Each row is a point on a landscape with many valleys, with its height.
From any point a ball rolls to the lowest of the 2 points nearest to it. It stops when none of these is lower. Distance is the straight distance between rows; heights are no part of it.
z139: [  7 -14  24  28   3   2 -19  39  -2 -48 -65  -2  15  49  15  21 -61  -9
  -5   1  -4  21 -10  -8 -37  27 -10  40 -17 -47 -45]  height 4.83
z939: [-11  13   2 -20 -55  19 -36 -24 -10  25  23 -10 -34 -26 -56 -21  35  36
   4  71 -11 -26  30 -11  19 -52  -6 -20   6  11  43]  height 4.68
z172: [ -3  34 -76 -29  18  39  13   7   8  53  -3  31  27  22 -24  10  -8 -44
  27 -36 -34 -26  -7  24  31  11 -35 -10  13 -43  20]  height 4.23
z726: [  7 -15  34 -40  13 -32   8   1  26  -3  39 -28 -11   5   0 -29 -11  61
  28  52  45 -10  24   2  -9 -10  40 -21 -15  23  48]  height 6.24
z916: [-14  -3  11  10  10 -34  18 -15  27 -28  20  -2  12  -4  34 -42  19  16
  14  21  11  33   4   3  15   1  40 -11  29  -7  19]  height 5.41
z56: [-20  34 -35 -37   1  -6 -23 -30  19   0  25 -16  13  -7 -44 -33   5   0
  43   9 -12 -25   3  10  25 -28  28 -44  -8  15  61]  height 6.94
z644: [  8 -34  58  14 -11  -7 -42   4 -24 -50 -20 -49 -20 -29  38  18 -50 -12
 -33   9  24  24 -50   4 -49  10  -5  37 -44  50 -15]  height 3.07
z3: [  5 -30  22 -16  22 -38  -6   9  46 -22 -19 -30   7  11  30 -24 -38   4
  36  13  -5   8 -33  38 -13  18  33 -24 -13  -3  25]  height 6.64
z711: [-17  36 -31  10 -47  34 -51 -18   1  47  37 -22  -9  13 -35 -12  45  34
 -38  17   6 -10  22  -3  12 -65   0   5 -25  27  -5]  height 7.62
z581: [-20  21 -53 -17  13  10 -23   3  26  28  -7 -18  25  12 -26  11 -15 -46
  18 -28 -49 -24 -28  27  14 -12   6 -18 -27   1  -5]  height 4.88
z65: [ -8  27 -85 -84  21   7 -19  13  26  48 -11  33  -8   4 -33 -51  -9  17
  52 -10 -17 -71  18  20  39 -20 -24 -24  30  -4  69]  height 5.70
z840: [ 12  -5  27 -10 -72  -2 -28 -41 -22   4  24 -60 -33 -44 -49   4  12  29
 -10 103   8 -26  18   5 -27 -20  10 -17 -19   1  60]  height 3.68
z183: [ 26 -39  81 -11 -27 -14  24 -12 -16 -25  49 -46 -33 -34  23 -23 -26  53
   9  60  54   2  20 -15 -24  24  25   0  -5  26  28]  height 5.72
z483: [  4 -32  -1 -39  28 -17  27  18  26  38 -16  51 -45 -22 -28   0   5  -1
  15  10  -8  -8  16   9  13  23 -43 -31  18   8  48]  height 4.48
z310: [-15 -19 -21  26  13   8 -18  24  27  44 -36   9  -3  43  -5  43 -25 -72
  24 -36 -53 -33 -24  39  -8  36 -33  -1 -64  15 -31]  height 3.72
z993: [ -9   0 -35 -89  19 -10  -9  20  66  27 -19  12 -26  35 -13 -32 -43  16
  58   7 -22 -61   0  30   6 -18  -7 -30   0   7  43]  height 7.14
z312: [  9  44 -60   4  25  68  14  29   7  58   9  22  32  56  28  42  33   4
 -67 -91  -2 -20 -16  36   7 -27 -15  17   4 -13 -34]  height 3.69
z26: [ 24 -29  49 -22 -65  14 -27 -23 -35 -23  30 -74 -46 -55   5 -32 -45  23
  13  95  34 -31   7   3 -46  24  21   5 -24  31  45]  height 6.01
z302: [-14 -24  24 -15   3  -4  33  -2  -2   6  12  42 -35 -38 -12 -12  14 -12
   9   4  -6  25  11 -12   4   1 -29  -8  33  24  36]  height 5.33
z788: [-30 -17 -22 -50  -9 -10 -13  35  51  20 -37   0 -27  37 -13 -34 -43  -3
  35  37 -36 -28   0  30 -23   1  -4 -20 -13  -5  31]  height 6.44
z25: [-30  70 -62  -5 -25  66  -8   0 -10  58  10  14  -8  37 -41 -12  11 -11
 -19 -22 -33 -22   0   6  12 -49 -22  15   0 -23  27]  height 6.70
z756: [-24 -15 -18  14  14 -20 -32  15  35   0 -43 -16  22  18  27  27 -29 -71
  28 -28 -59 -10 -44  29  -4  24  -4  -9 -40  -5 -34]  height 3.45
z69: [  3 -31  33  20  19 -44   7 -33 -27 -66  -8  -3  29 -30  74  -1 -30 -26
  25 -26   5  50 -19 -19   6  53  27  23  36 -12 -30]  height 2.45
z71: [ 16   1  27 -20 -13 -43   5 -27  22  10  60 -26  13   3   4 -54  19  40
  42  64  68 -16  48  -7  10 -15  46 -31 -11  -2  32]  height 5.73
z315: [-10  22 -27 -27  10 -18 -11 -27  29   0  22 -19  45   5  -6 -27  12   6
  28  11   2  -6   9   2  29  -4  41 -21   1  -8  13]  height 7.36
z181: [  8  22 -51  30  32  37  27  13  -5  10  -2  23  40  50  26  52  43 -17
 -45 -81 -11  -4 -22   1   9 -10  15  17   8  -7 -54]  height 3.18
z992: [-13 -18  -2  -4  26 -22  21  16  15 -15 -17  33   9   5  60  26  -6 -56
  28 -65 -48  17 -15   4   0  43   2   9  10 -25 -66]  height 3.19
z428: [  9   6  50  40 -40 -12   4 -64 -61 -61  59 -48  13 -44  17 -12   8  -6
  18  32  63  22  12 -32  -3   4  36  14 -10  19  -9]  height 4.32
z872: [-28  12 -76  19 -20  31 -10  16   0  53 -38  23   0  38 -28  34 -24 -71
  10 -23 -48  -7  -3  31  14   5 -39   4 -32  -7  -4]  height 5.75
z19: [ 18   0  -6  -9  70 -11  39  10  31  41  17  43  17   8  40  13  32   6
  -7 -89 -31  17  -6  19  48  22  -1 -12  19  11 -34]  height 7.09
z235: [ 14 -29  30 -20  19 -27 -16   9  57  -6   0 -37  11  27  21 -23 -23  56
   8  23  24  12  -1  14  -9   3  48 -21 -14  13  26]  height 6.69
z971: [  6  29  29  63 -24 -12   3 -52 -63 -59  23 -24  39 -18  25  12  27  -7
  -6  22  63  13   8 -53  -8  -2  33  24  -7  -8 -34]  height 4.03
z285: [ -7  24 -54   3  19  26  10  -9   3  25   1  36  31  -7 -31  16  32 -36
   7 -32 -12  11  -3  17  31  14 -19 -13  23 -14   4]  height 4.24
z809: [-11   3 -33   7  10  23  -7   8  19  66 -24  51 -30   5  -9  -3  35  -3
 -16 -23 -26  12   6  30  13 -11 -45   1  27  -7  35]  height 7.47
z44: [-21  -3 -13  20  22 -12  21 -15 -18  -3   4  36  -5 -37  -8  35  11 -58
  15 -39 -17  16 -20   0  18  26 -25  -5   2  22  -3]  height 2.93
z835: [  0  13  -9  41  -7  28  -6  30 -25 -39 -52  -3  13  71  10  27 -23  -1
 -26 -22  -6  21  -5 -25 -26  -7   1  47 -17 -45 -72]  height 4.63
z889: [ -6  -1  14   8 -45  -8 -23 -29 -21  -2  26 -39  -7 -31 -26  10  14  23
 -23  62  24   8  13   0 -18 -20  14  -9 -17  36  24]  height 2.37
z926: [-32  54 -77   5 -14  75   3  19 -20  69 -11   9  -7  46 -34  23 -15 -56
 -12 -36 -62 -21 -18  30   1 -26 -38  12 -23 -16  13]  height 6.17
z297: [ -1  -2  -2  47  16 -23 -42 -12 -66 -63 -68   7  46  -4  37  60 -41 -42
 -12 -34   9   7 -36 -21 -24  37 -27  55 -15 -24 -49]  height 3.24
z887: [  0  -4   1   2 -44  27 -12  28 -16   9 -15 -40 -26  10 -52  24 -20  23
 -42  37  -3 -19  16  -8 -30 -20 -16   7 -24   9 -35]  height 4.93
z978: [  2 -13  30  15 -26  -7  -8 -53 -55 -73  36 -33  15 -53  58 -27 -25  -6
  34  26  45  40 -15 -14 -10  36  38  37   5  10   7]  height 4.62
z396: [ 23 -23  13  81  26   0  16  18 -34 -21 -54  27   2  33  16  70   6 -13
 -63 -32  -6   5  -7 -14 -24   2 -15  33 -12   1 -57]  height 2.36
z783: [  5 -22  51  -6 -51 -20 -12 -45 -26  20  66 -26 -40 -38 -25 -37  42  52
  19  87  37 -14  37  -4  10 -44   9 -20  -4  24  52]  height 4.41
z93: [ 22 -44  36  -9  18 -27  18  26  47 -19 -44  17 -13   9  20  -8 -37  35
   4  29  20  12   6  17 -12  26  16 -16  24 -20  31]  height 5.66
z873: [-22 -20  -4  11 -19   1 -21   8 -21 -30 -41  -9  -4  -8  15   5 -34 -32
  -5   9 -15  28  -8  13 -35  44 -18  13 -10   0 -18]  height 7.46
z300: [ -3  -6 -28 -27  22  -9  27   7  18 -14  -1  26  21   3  51  -1  17 -30
  31 -49 -49  18   3  -8  35  44  16   3  52 -34 -48]  height 3.56
z969: [  5 -23  15  -8  62 -29  23  32  55   0   9  -1  30  19  47  10 -10 -23
  34 -53 -47   0 -37  19  20  26  28 -17  -8 -16 -48]  height 7.38
z67: [-17  -1 -23 -32  33  -7 -19  -7  26  45  16  49 -21 -32 -21  10   9 -42
  53 -43 -38 -16 -22  46  38   4 -40 -30 -20  40  33]  height 8.38
z257: [-10  18 -33  22 -14  18 -14 -14   5   5  -6   2  30   2 -28  -8  30   1
 -21  19  10  16  16  -2  -3 -11  11  -5  12 -17  10]  height 2.44
z248: [ 10  -4  -6  51  43   7  25  24  10  -3 -17  20  23  29   8  52  15  -2
 -51 -52   2  19  -8 -11   3  10  -1   5  -5  -4 -55]  height 2.72
z209: [  4 -28  12  72  -6  13 -20  44 -42 -20 -70 -19 -17  33   1  67 -43 -15
 -51  -9  -2 -11 -24  -1 -32 -11 -44  41 -45  14 -67]  height 2.39
z817: [ -4   4   7  18 -14  -7  -7 -24 -58 -79 -40   3  31  -5  57  29  -9  -7
  -4 -26  25  26  13 -54 -23  34  20  61  18 -22 -72]  height 2.00
z877: [  0   8  -1  43 -48   4 -27  -6 -51 -27 -12 -53   9   2 -18  27  -1   1
 -58  34  24   4  -8 -26 -33 -24   1  20 -21  31 -43]  height 3.71
z720: [  0 -23  56   0  -2  -6  11  13 -16 -42   6 -13 -25 -15  14  18 -28  12
 -37  -3  15  25  -1 -31 -30  12  -6  15 -12  29 -43]  height 6.40
z919: [ 25 -40  49  20  -2  11 -25  54   1 -44 -74 -17 -12  32  13   7 -92  13
  -1  15   0  -2  -6  16 -41  42 -18  25 -51 -40 -12]  height 5.05
z699: [ -3  38 -63 -38  29  60   2  -2   8  80  12  53   6   7  -2  -5   8 -35
   8 -74 -45 -33 -24  52  37   1 -57  15  -1 -41  30]  height 3.55
z48: [  5 -27  74 -26  12 -20  36   5   0 -29   7  -4 -20 -33  25  -4 -45   8
  12   5  15  33   3 -16 -22  25  11  -3  -2  21  -2]  height 6.18
z495: [ 19   4  51  -1 -67  -3  -7 -34 -45 -36  46 -61 -13 -44  15 -48 -27   0
  23  88  51 -19   8 -11 -33   4  38   1 -11  -6  41]  height 6.26
z600: [  3 -40  33  -7  31 -19   0  27  37   0 -33  14 -19   1  -6  22 -43 -13
  10  -7 -12  -6 -13  21 -21  30 -18  -7 -37   4   4]  height 4.44
z232: [  1  38 -48 -21  18  49   8  26  26  40   0  -5  37  56   6  16  10   1
 -25 -60 -27 -11  -5  27  14 -16   7   7 -24  -8 -35]  height 4.22
z353: [  9  42 -48 -80  39  19  -3  -1   5  50  33  37 -23 -20  -9 -82  21  36
  40 -64  -2 -79   0  22  63 -27 -36 -20  51  -7  74]  height 6.82
z980: [ -5  -9   0  25   5  -1   2  30  -3  -3 -38  -9   4  31 -15  44 -32 -23
 -34 -17 -10  -1 -14  -4 -29   4 -16   0 -30   6 -28]  height 3.70
z990: [-18  10  12  34 -15 -25  32 -37 -36 -51  14  12   9 -40  25  -7  48  -1
  13  -5  24  50  13 -46  13  15  20   2  42   4  -8]  height 5.13
z881: [  1 -27  13   9  24  -9 -28  25  32  10 -48 -11 -12  23   2  43 -60 -38
  22  -6 -23 -22 -22  36 -29  38 -26  -2 -81  16 -23]  height 4.02
z551: [-19  39 -55 -61  18  59 -20  -1  10  63  43  33 -30 -10 -14 -41  30   3
  16 -77 -19 -30  -3  22  47 -37 -48 -10  17  11  40]  height 7.60
z951: [ 10  -9  42  22 -32  -4 -26 -16 -56 -58  -4 -54   2 -38   8  15 -45   6
 -24  29  30   9 -20 -16 -38  21   0  33 -30  21 -10]  height 3.40
z296: [ 22 -33  69 -14 -58 -12 -12 -18 -14  -1  52 -40 -34 -36   4 -28  14  59
   2 101  51 -12  36  -1 -34 -12  22  -3 -15  17  36]  height 5.27
z114: [-14 -15  -9   5 -35  -8 -32   3  10 -23 -42 -23  -5  -2  -9 -20 -56 -32
  15  46 -14  21 -12  22 -41  14   6   0  -6  -4  26]  height 7.22
z895: [ 18  -6  66  35   2 -20  42 -10 -15 -35  15  17 -11  -1  39  -4  14  23
 -35   1  14  42  22 -49 -10   7  21   1  38  11 -17]  height 6.67
z332: [ -6   8  -4 -13  16   4   9  32  40  18  11  -6  14  32   9 -29  18  37
  -8  -4   1   5  25  -3  14 -14  27 -17  14 -11  -5]  height 5.40
z954: [-20  11 -32  66 -43  20 -18  -8 -71 -40 -35 -22   8  21   7  41  20  -4
 -49   8  18   8  -3 -42 -25 -25  -3  52   2  17 -69]  height 4.08
z435: [  0  29 -47 -30  47  17   9  -4  31  49  31  30  35  -6  11 -16  28  -9
  15 -66 -26 -10 -25  26  53  -9  -6 -10  36 -28   8]  height 7.93
z191: [ 10 -11  36  56   2  -9  36  -7 -29 -34  -6  10 -10 -23  13  47  26  10
 -59 -18   6  35   2 -38 -11  -1   0  18  24  29 -30]  height 6.53
z914: [-27 -30 -18 -22  -3 -20 -16  17  28  12 -51  10 -25  12  -1 -21 -53 -56
  57  24 -50 -12  -5  33 -18  29 -31 -17 -21 -19  29]  height 5.80
z202: [ -7  36 -56 -37  24  -2  10 -18  20  13  47   8  51  -2 -13 -27  35   9
  32 -37   0  -7   6  -3  63  -8  28 -25  37 -27   3]  height 7.68
z818: [ 11 -33  44  46   2 -13 -38  11 -60 -56 -66   5  -3  -3  33  55 -59 -11
 -46 -27  19  -5 -23 -25 -33   6 -64  66 -28   7 -52]  height 2.85
z780: [ 26  -7  52  18   9 -16  49   1   3   5  -4  42 -31 -14  15   3  39  29
 -43   0 -11  50  27 -30   6  -5  -5 -11  63  12  10]  height 6.84
z142: [ 14 -10  33  17   1 -34  16 -41  -1 -45  39 -40  27 -13  39 -45  -7  11
  32  29  40  35 -11   3  -1  12  60  -4   4   2  11]  height 5.82
z398: [  9   1  33  62 -36  -2  -8 -45 -69 -61  -6 -36  16 -36  -9  18   5  -5
 -26  31  38  12 -26 -29 -25   3  11  31  -7   0  -9]  height 3.73
z355: [  3 -16   3 -21  32 -31  23  31  42 -13 -30  -4  26  22  22   1 -43 -33
  46 -19 -39 -14 -22   9   1  30   9 -16  -3 -42 -27]  height 7.55
z16: [-12  43 -67 -12 -17  36 -13 -18   6  36  11  10  36  -9 -45 -15  30 -10
  -2 -11   4   5  16   9  33 -16   6 -13  -2 -15  20]  height 3.51
z681: [  7  -8   7 -19   4 -30  23   5  40  13   1  20   2  10   7 -51  19  48
  -1  29  20  13  19  -6   9  -9  12 -17  43  -7  30]  height 4.69
z955: [-11  63 -73 -63  -5  70 -15   1   4  68  19  12  -5  10 -34 -31   1   8
   2 -32 -31 -42   6  24  29 -46 -33   2   7  -4  50]  height 7.21
z123: [  3  37 -36  55  -8  40  23  13 -25 -15 -40   5  32  62  11  44  20  -2
 -35 -31   5  14  -5 -29 -19  11  20  43  16 -51 -68]  height 4.45
z953: [ 40 -31  49 -15  -8 -11  19  35  33  -9 -21 -13 -15   5 -13 -19 -15  65
 -19  66  36 -15  23   2 -20   3  11 -17  21 -20  45]  height 6.13
z180: [  2 -27  24  51  -2 -14 -35  11 -30 -37 -42 -36  -5   1  21  41 -44 -28
 -41  -6   0   5 -50  15 -44  -5  -7  22 -40  47 -37]  height 2.74
z827: [  2  -3  -2   3 -11  10  22  40   3   5 -13  -2 -21  21 -26  15 -10  12
 -33  13   9   9  22 -11 -30   1 -24   5  -1 -10 -25]  height 4.29
z825: [  2 -16  10  37  35  -9  11   7  22  45 -12  51 -26  -1  -5  24  34   2
 -36 -23 -19  16   1   8   7   0 -42 -20  15  -6   8]  height 7.23
z251: [ 11  33 -57 -79  22 -12   0  -4  12  31  22  34 -19  -8 -43 -76  15  40
  53  -3  17 -75  12  -2  65 -33  -9 -18  49  -2  92]  height 6.39
z255: [  3 -33   4 -20 -25  -3 -21  -9  -1   1 -13 -17 -16 -30 -36   1 -20  34
  12  81  21   9  14  12 -22  10   4 -18  -6   6  63]  height 6.35
z90: [ 10  -5  39  31   7 -16 -24  -7 -50 -73 -52  -5  19  -8  23  33 -56 -15
 -24  -3  26  16 -23 -28 -27  23 -20  51 -15 -24 -28]  height 3.06
z557: [ 27 -27  62 -14 -63  16 -22 -14 -34 -28  14 -68 -23 -31  -8 -12 -16  39
 -18  88  44  -5  24 -18 -50   6  17  17 -27   5   2]  height 5.71
z342: [ 12  19  16  33   8  13  24  -5 -17 -59 -20   4  38  32  35  16  12  15
 -16 -23  19  20  10 -49 -16  11  41  16  25 -44 -59]  height 4.42
z390: [-22   3 -39 -44  35 -19 -17  16  63  23  16 -10  10  15   8 -22 -12 -19
  45 -30 -44 -11 -21  38  22  -2   9 -25  -6   6   2]  height 5.38
z932: [-24  -9 -55 -10  -5   2 -15   8  25  34 -39  35   2  23  -3  -8 -15 -59
  42  -8 -50  -2   1  42  -2  34 -31 -11 -13 -16   0]  height 5.29
z909: [ 26  34   3 -22 -51  31 -11  -3  -8  49  37  -9 -13   0 -69 -32  48  43
   2  87  24 -51  67 -23  -6 -44  -5 -13   1 -37  23]  height 6.36
z915: [-20  -9 -10 -32  46 -23   9 -10  33  40  38  19 -21 -34  19   2  22 -11
  42 -53 -21  11  -8  25  47  -9 -24 -28  -1  58  15]  height 8.20
z779: [ 34 -33  91  -5  -3 -13  25   1 -20 -56  23 -35   2 -25  35  -8 -40  38
  -9  22  56  14  16 -29 -20  36  30  13  -4  17 -14]  height 5.97
z629: [ -7  11 -18 -10  22   8 -23  25  28  12 -32 -21   2  30 -37  34 -55 -34
   9  -9 -38 -33 -19  29 -20   1  -5 -18 -58  16 -11]  height 4.40
z833: [ -3 -25  24  -2 -57   5 -42 -12 -17 -18 -24 -48 -13 -14  -9 -14 -40  11
  -8  81  12   8  -7  13 -49  17  11  -3 -21   5  41]  height 6.88
z401: [  2 -15  34  -3 -23  -3   0  23  14  -4  18 -22 -23   4 -17  -3  24  53
 -40  50  19  10  32 -19 -18 -28  15  -6 -11   2  -8]  height 6.99
z228: [-11 -34 -28 -10  22   0  10  22  18  33 -12  58 -19  -3  15  -2   5 -62
  48 -25 -42  -3  10  23  25  44 -40  -2  -1  -9  -7]  height 4.82
z279: [ 15  38   0  11  44  14  43  -9  -5  38  37  38 -12 -10   0  15  47  16
 -31 -71   6  26   7  -9  45 -20 -10   0  40  23   6]  height 6.73
z404: [ 21   0  16  15 -62   4 -29  -7 -26  21  21 -45  -3  -5 -44   4  42  32
 -38  83  31 -21  42  -2 -18 -34  11  -3 -32  -4   4]  height 3.57
z126: [ 20  45 -22  -4 -46   4  -8 -23 -11  35  56  13   2  -8 -42 -61  62  20
  30  63  52 -34  56 -19  21 -49   5 -24   9 -37  30]  height 5.79
z82: [ 18 -19  53  33  25 -12  40   5  19   4 -20  43 -34   5  -9  17   5  19
 -43  -7  -9  25   2 -13 -17   5 -19 -16  23  -9  21]  height 7.03
z92: [ 16  33  17  26   3 -15  28 -23  -9 -37  20   5  50   8  20 -12  35  17
   0   3  36  21  20 -49   7   7  57  -3  17 -35 -31]  height 4.64
z101: [ 30 -41  34   3  12  -6   7  45  30 -30 -58  -9   3  15  19   2 -71  22
  -9  35  15  14   3  19 -45  53   6   9 -11 -31   6]  height 5.30
z612: [ 12  20 -12   2  -9 -17  -5 -16  22  12  16   0  30   4 -22 -32  47  43
  -7  45  44   8  29  -9   6 -24  27 -29  10 -18  22]  height 3.66
z141: [  6  40   3  13  16  44  35   7 -19  20  22  40 -13  13  -1  26  52  -6
 -58 -64 -10  -9 -15 -25   3 -28 -13   8  31   9 -24]  height 6.54
z826: [ -4  12 -39 -41  32  13  11  40  57  32  -7  11  25  53  -9 -11  -9  12
   2 -36 -18  -8   8  23   7   1  15 -10   1 -24 -17]  height 4.87
z146: [-20   3  31  21 -22 -12   7 -36 -64 -77   4   2  13 -36  38  -7   0 -21
  12   1  22  34 -15 -42  -4  33  22  23  17  10 -29]  height 4.85
z789: [-10  21  -5  34 -18   3  34 -31 -23  -4  38  29  -6 -20  21 -11  81  10
   3 -15  17  50  29 -35  49 -16  17   6  44   9  -4]  height 5.50
z500: [-12  -3 -34 -67  47 -39  -8  -7  55  32   8  19   3  -8  -4 -29 -15 -16
  83 -23 -47 -38 -26  35  52   2   4 -36   7   7  36]  height 5.85
z985: [-31  21 -31   4 -11   0  -3 -22   6  -7  31  14   2 -25 -19 -28  44  -6
  24 -14  -6  20  -4   6  55 -20   0 -18  31   8  47]  height 6.65
z716: [  4  -3  -9  70  -7  29   9  44 -37 -13 -45  -3  -9  34 -17  68   8  -5
 -80 -10 -17 -11 -23  -8 -35 -37 -27  35 -12   5 -58]  height 1.96
z206: [ 10  27  26  10 -19 -33  29 -30 -21 -19  56  -2  36  -4  16 -37  43   5
  28  38  58   2  43 -35   5  -5  58 -13  17 -22  -3]  height 4.95
z442: [-10   1 -23 -49  34 -30  -6 -15  37  22  25   9  -8 -17 -18 -40   4  13
  53  -6  -5 -25  -6  21  41 -15   6 -37  27  14  61]  height 6.38
z327: [-20   8  -4  15 -20 -12  31 -35 -19 -19  44  24 -12 -35  10 -53  65   7
  26  10  14  41  26 -12  57 -27  12  -9  54  10  44]  height 6.00
z641: [-19 -10 -26   4   7 -13 -32  11   8 -31 -25 -32  45   3  23  21 -21 -45
   9 -29 -21  10 -30  20  -1  27  27   6 -27   4 -63]  height 3.20
z471: [-16  12   3  -3  12   2   8   0  22  13  14   1 -12   0 -31  -4   7  -2
 -14 -13 -18  -2 -23   8  -9 -18  -8 -11  -5  16  14]  height 5.88
z593: [-17  14 -32  37   1  17  -1  -4 -14  22 -13  20   4 -16 -36  38   3 -56
   1 -30 -26 -11 -34  15   3  -8 -30  -5 -21  24   7]  height 3.48
z675: [ -6  12 -11  -4   9  10 -28   6  16  37  -4 -18  -4  15 -58  10  11  32
 -38   9 -10 -20  -5   8   1 -38  -9 -18 -30  19  29]  height 5.18
z83: [ -8  -9  -8  34 -10  -7 -24   9 -14 -23 -12 -27   6  -1 -11  38  -3 -24
 -46 -10   8  -6 -29  -2 -18 -25   0   2 -24  42 -33]  height 3.21
z95: [  1   4  16   1  37 -18  59 -24  19  20  34  42   8 -11  32  -1  49  19
  -3 -60 -14  41   9  -6  46   9  12 -21  46  18  -8]  height 6.91
z311: [ 13 -27  39  24  21 -30  -4 -19   5 -54 -12 -37  15 -24  43 -16 -52   3
  27   6   8  36 -54  24 -20  40  31  -2  -6  -2  26]  height 6.37
z760: [-18  24 -23 -35  41  14   3 -10  15  41  60  32 -20 -17 -11 -30  37  13
  14 -60 -13 -16   2  11  52 -28 -18  -3  10  44  26]  height 7.94
z306: [  1  33 -81 -76  34  15 -10  12  35  60  -3  20  25  15 -16 -30  -8  -6
  51 -26 -19 -44   0  34  34   3  -9 -14  17 -27  20]  height 4.96
z37: [  6  11 -39 -25  34  33  27  12  17  62  13  83 -15   4  13   0  25 -45
  21 -69 -37 -24  -6  27  35  18 -49  -3  31 -25  20]  height 2.84
z893: [ 11   8  17  24  12   6  22  -3  -2  -1  18   9  -6   4 -23  15  38  10
 -54 -29  -3  10  -7 -24  -3 -21   6   0  14  16 -24]  height 6.31
z550: [  7  14   4  29 -52  34  -7  -2 -30  12  24 -40 -16  -1 -40  22  39  28
 -59  45  13 -21  19 -23 -18 -54 -11   8 -16  13 -38]  height 4.43
z433: [ -5  -8  12   7  -2 -15  16 -19 -27 -17  11   5   5 -39 -21  33   7 -21
  -5  -4  14  31  -6 -14  10  30 -11   1   1  39  -4]  height 2.19
z570: [ 12 -39  77   5 -29  -6  12  23  -8 -35  14 -40 -38  -1  15   0 -14  49
 -42  39  24  25  12 -12 -39 -16  14  12 -15  31 -19]  height 6.63
z528: [  5 -20  27   8  11 -40  -8 -13 -42 -84 -25 -14  42 -12 101  21 -31  -1
  17 -41   1  38 -14 -35  -6  49  39  45  21 -28 -84]  height 2.20
z405: [  7  -6 -22 -29  25   6  42  30  30  50  -8  86 -36  -5  -9 -27  17 -17
  11 -23 -19 -25  14   5  15  11 -49 -16  44 -14  40]  height 3.63
z373: [ -2 -38   3 -23  -2  -9   3   7  18  43 -26  14 -45 -14 -40  18 -15  25
   2  56 -10  -2  12  23 -11   2 -36 -18   3   9  55]  height 5.45
z957: [ 16 -17  -2   1  70 -10  27  16  34  22  12  18  27  22  50  35   9 -38
   3 -98 -46  -7 -30  14  32  14   7  -5  -2  14 -66]  height 7.24
z383: [-16  19 -36  25 -17  22 -15   7 -10  29  -5 -18  -3  14 -54  37   3 -25
 -41 -13 -28  -8 -26  13  -5 -43 -21  -9 -34  34   5]  height 4.21
z560: [ 20 -31  63 -23 -19   1   0  18  29   9  10 -34 -38   9 -28 -19   8  80
 -21  86  24 -26  28   6 -24 -28  17 -15  -9  -5  18]  height 6.62
z561: [ -4   2 -32  -7  12   0  22   3  -1 -21 -19  10  39  21  27  16  -2 -27
  13 -25  -8  25  10 -22  -4  40  14  20  34 -48 -53]  height 3.98
z860: [-16   9 -29 -53  13  14  -4  30  36  47  -3  29 -40  14 -35 -12 -21   5
  20  -4 -34 -39  -1   6   3 -25 -29 -17   1   6  42]  height 7.78
z15: [-18  22 -33 -42 -38  26 -28 -13   5  38  23   1 -30   2 -57 -48  18  17
  18  26 -16 -38  24   4  32 -50 -15 -13   9  -2  59]  height 6.09
z175: [  5  48 -31 -10 -22  22 -34 -13  20  47  42   1  -4   7 -43 -49  44  33
  -8  17  11 -12  28 -10  29 -54   8 -12   2  -4  20]  height 7.05
z591: [ -4  21 -28  18   9  18  25   7 -24 -42 -26  25  30  35  46  35  31 -14
 -22 -48 -14  21   3 -45  -9  26  37  41  35 -47 -82]  height 4.26
z865: [-13 -22   4   2  18 -32  -9  -4  -5 -48 -18   2  27  -7  55  -1 -18 -47
  24 -24 -14  39 -29  -2 -16  43   7  18  -1 -18 -46]  height 2.82
z764: [-18 -21 -21 -44  25 -25  34  23  25   7   0  46  10  -7  28 -22  11 -41
  60 -28 -27   7  15   6  34  36 -11 -14  41 -14  -5]  height 4.19
z169: [ 19  -9  48   8  -2 -24   1 -30 -12 -50  19 -53  16 -23  15 -30 -55   6
  23  42  36   5 -37   7 -22  22  42  -4 -11   5  53]  height 6.12
z608: [ 24  34  19   8 -30 -19 -12 -32 -11  12  75  -1  14  -1  -9 -44  44  10
  28  56  58 -22  53 -16  15 -24  46 -29 -19 -20  10]  height 5.31
z923: [  8   1  29  16 -57  -9 -17 -33 -20  35  49 -28 -28 -48 -54 -12  76  54
 -18  76  19 -16  41 -13  17 -65 -10 -10   9  11  37]  height 3.01
z412: [ -4 -11  -5  43  -7   5 -24  27 -54 -45 -71   4  -4  29  38  60 -48 -42
 -33 -43  -6   5 -11 -27 -33  12 -47  65 -32  -4 -87]  height 2.65
z439: [  5 -43  55  -3  18  -8 -19  11  11 -31 -28 -24 -21 -14   1  19 -56   7
  16  29  11   2 -32  11 -43  23  -3  -3 -43  19  26]  height 4.92
z207: [ -4 -20  44  17 -16  -7   0 -16 -39  -3  14 -23 -17 -38 -24  29  12  24
 -36  27  34  34  12 -14 -13  -2 -16   3   1  53   6]  height 0.72

Call two points neighbours if one is among the 2 nearest of the other. Go from one point of each pair to the other, from neighbour to neighbour, staying as low as possible. Name the highest point that can't be avoided.
z37 / z257 => z285
z207 / z180 => z887
z716 / z180 => z954

For each start below, name the point where the ball stops.
z401 => z591
z25 => z817
z993 => z817
z860 => z817
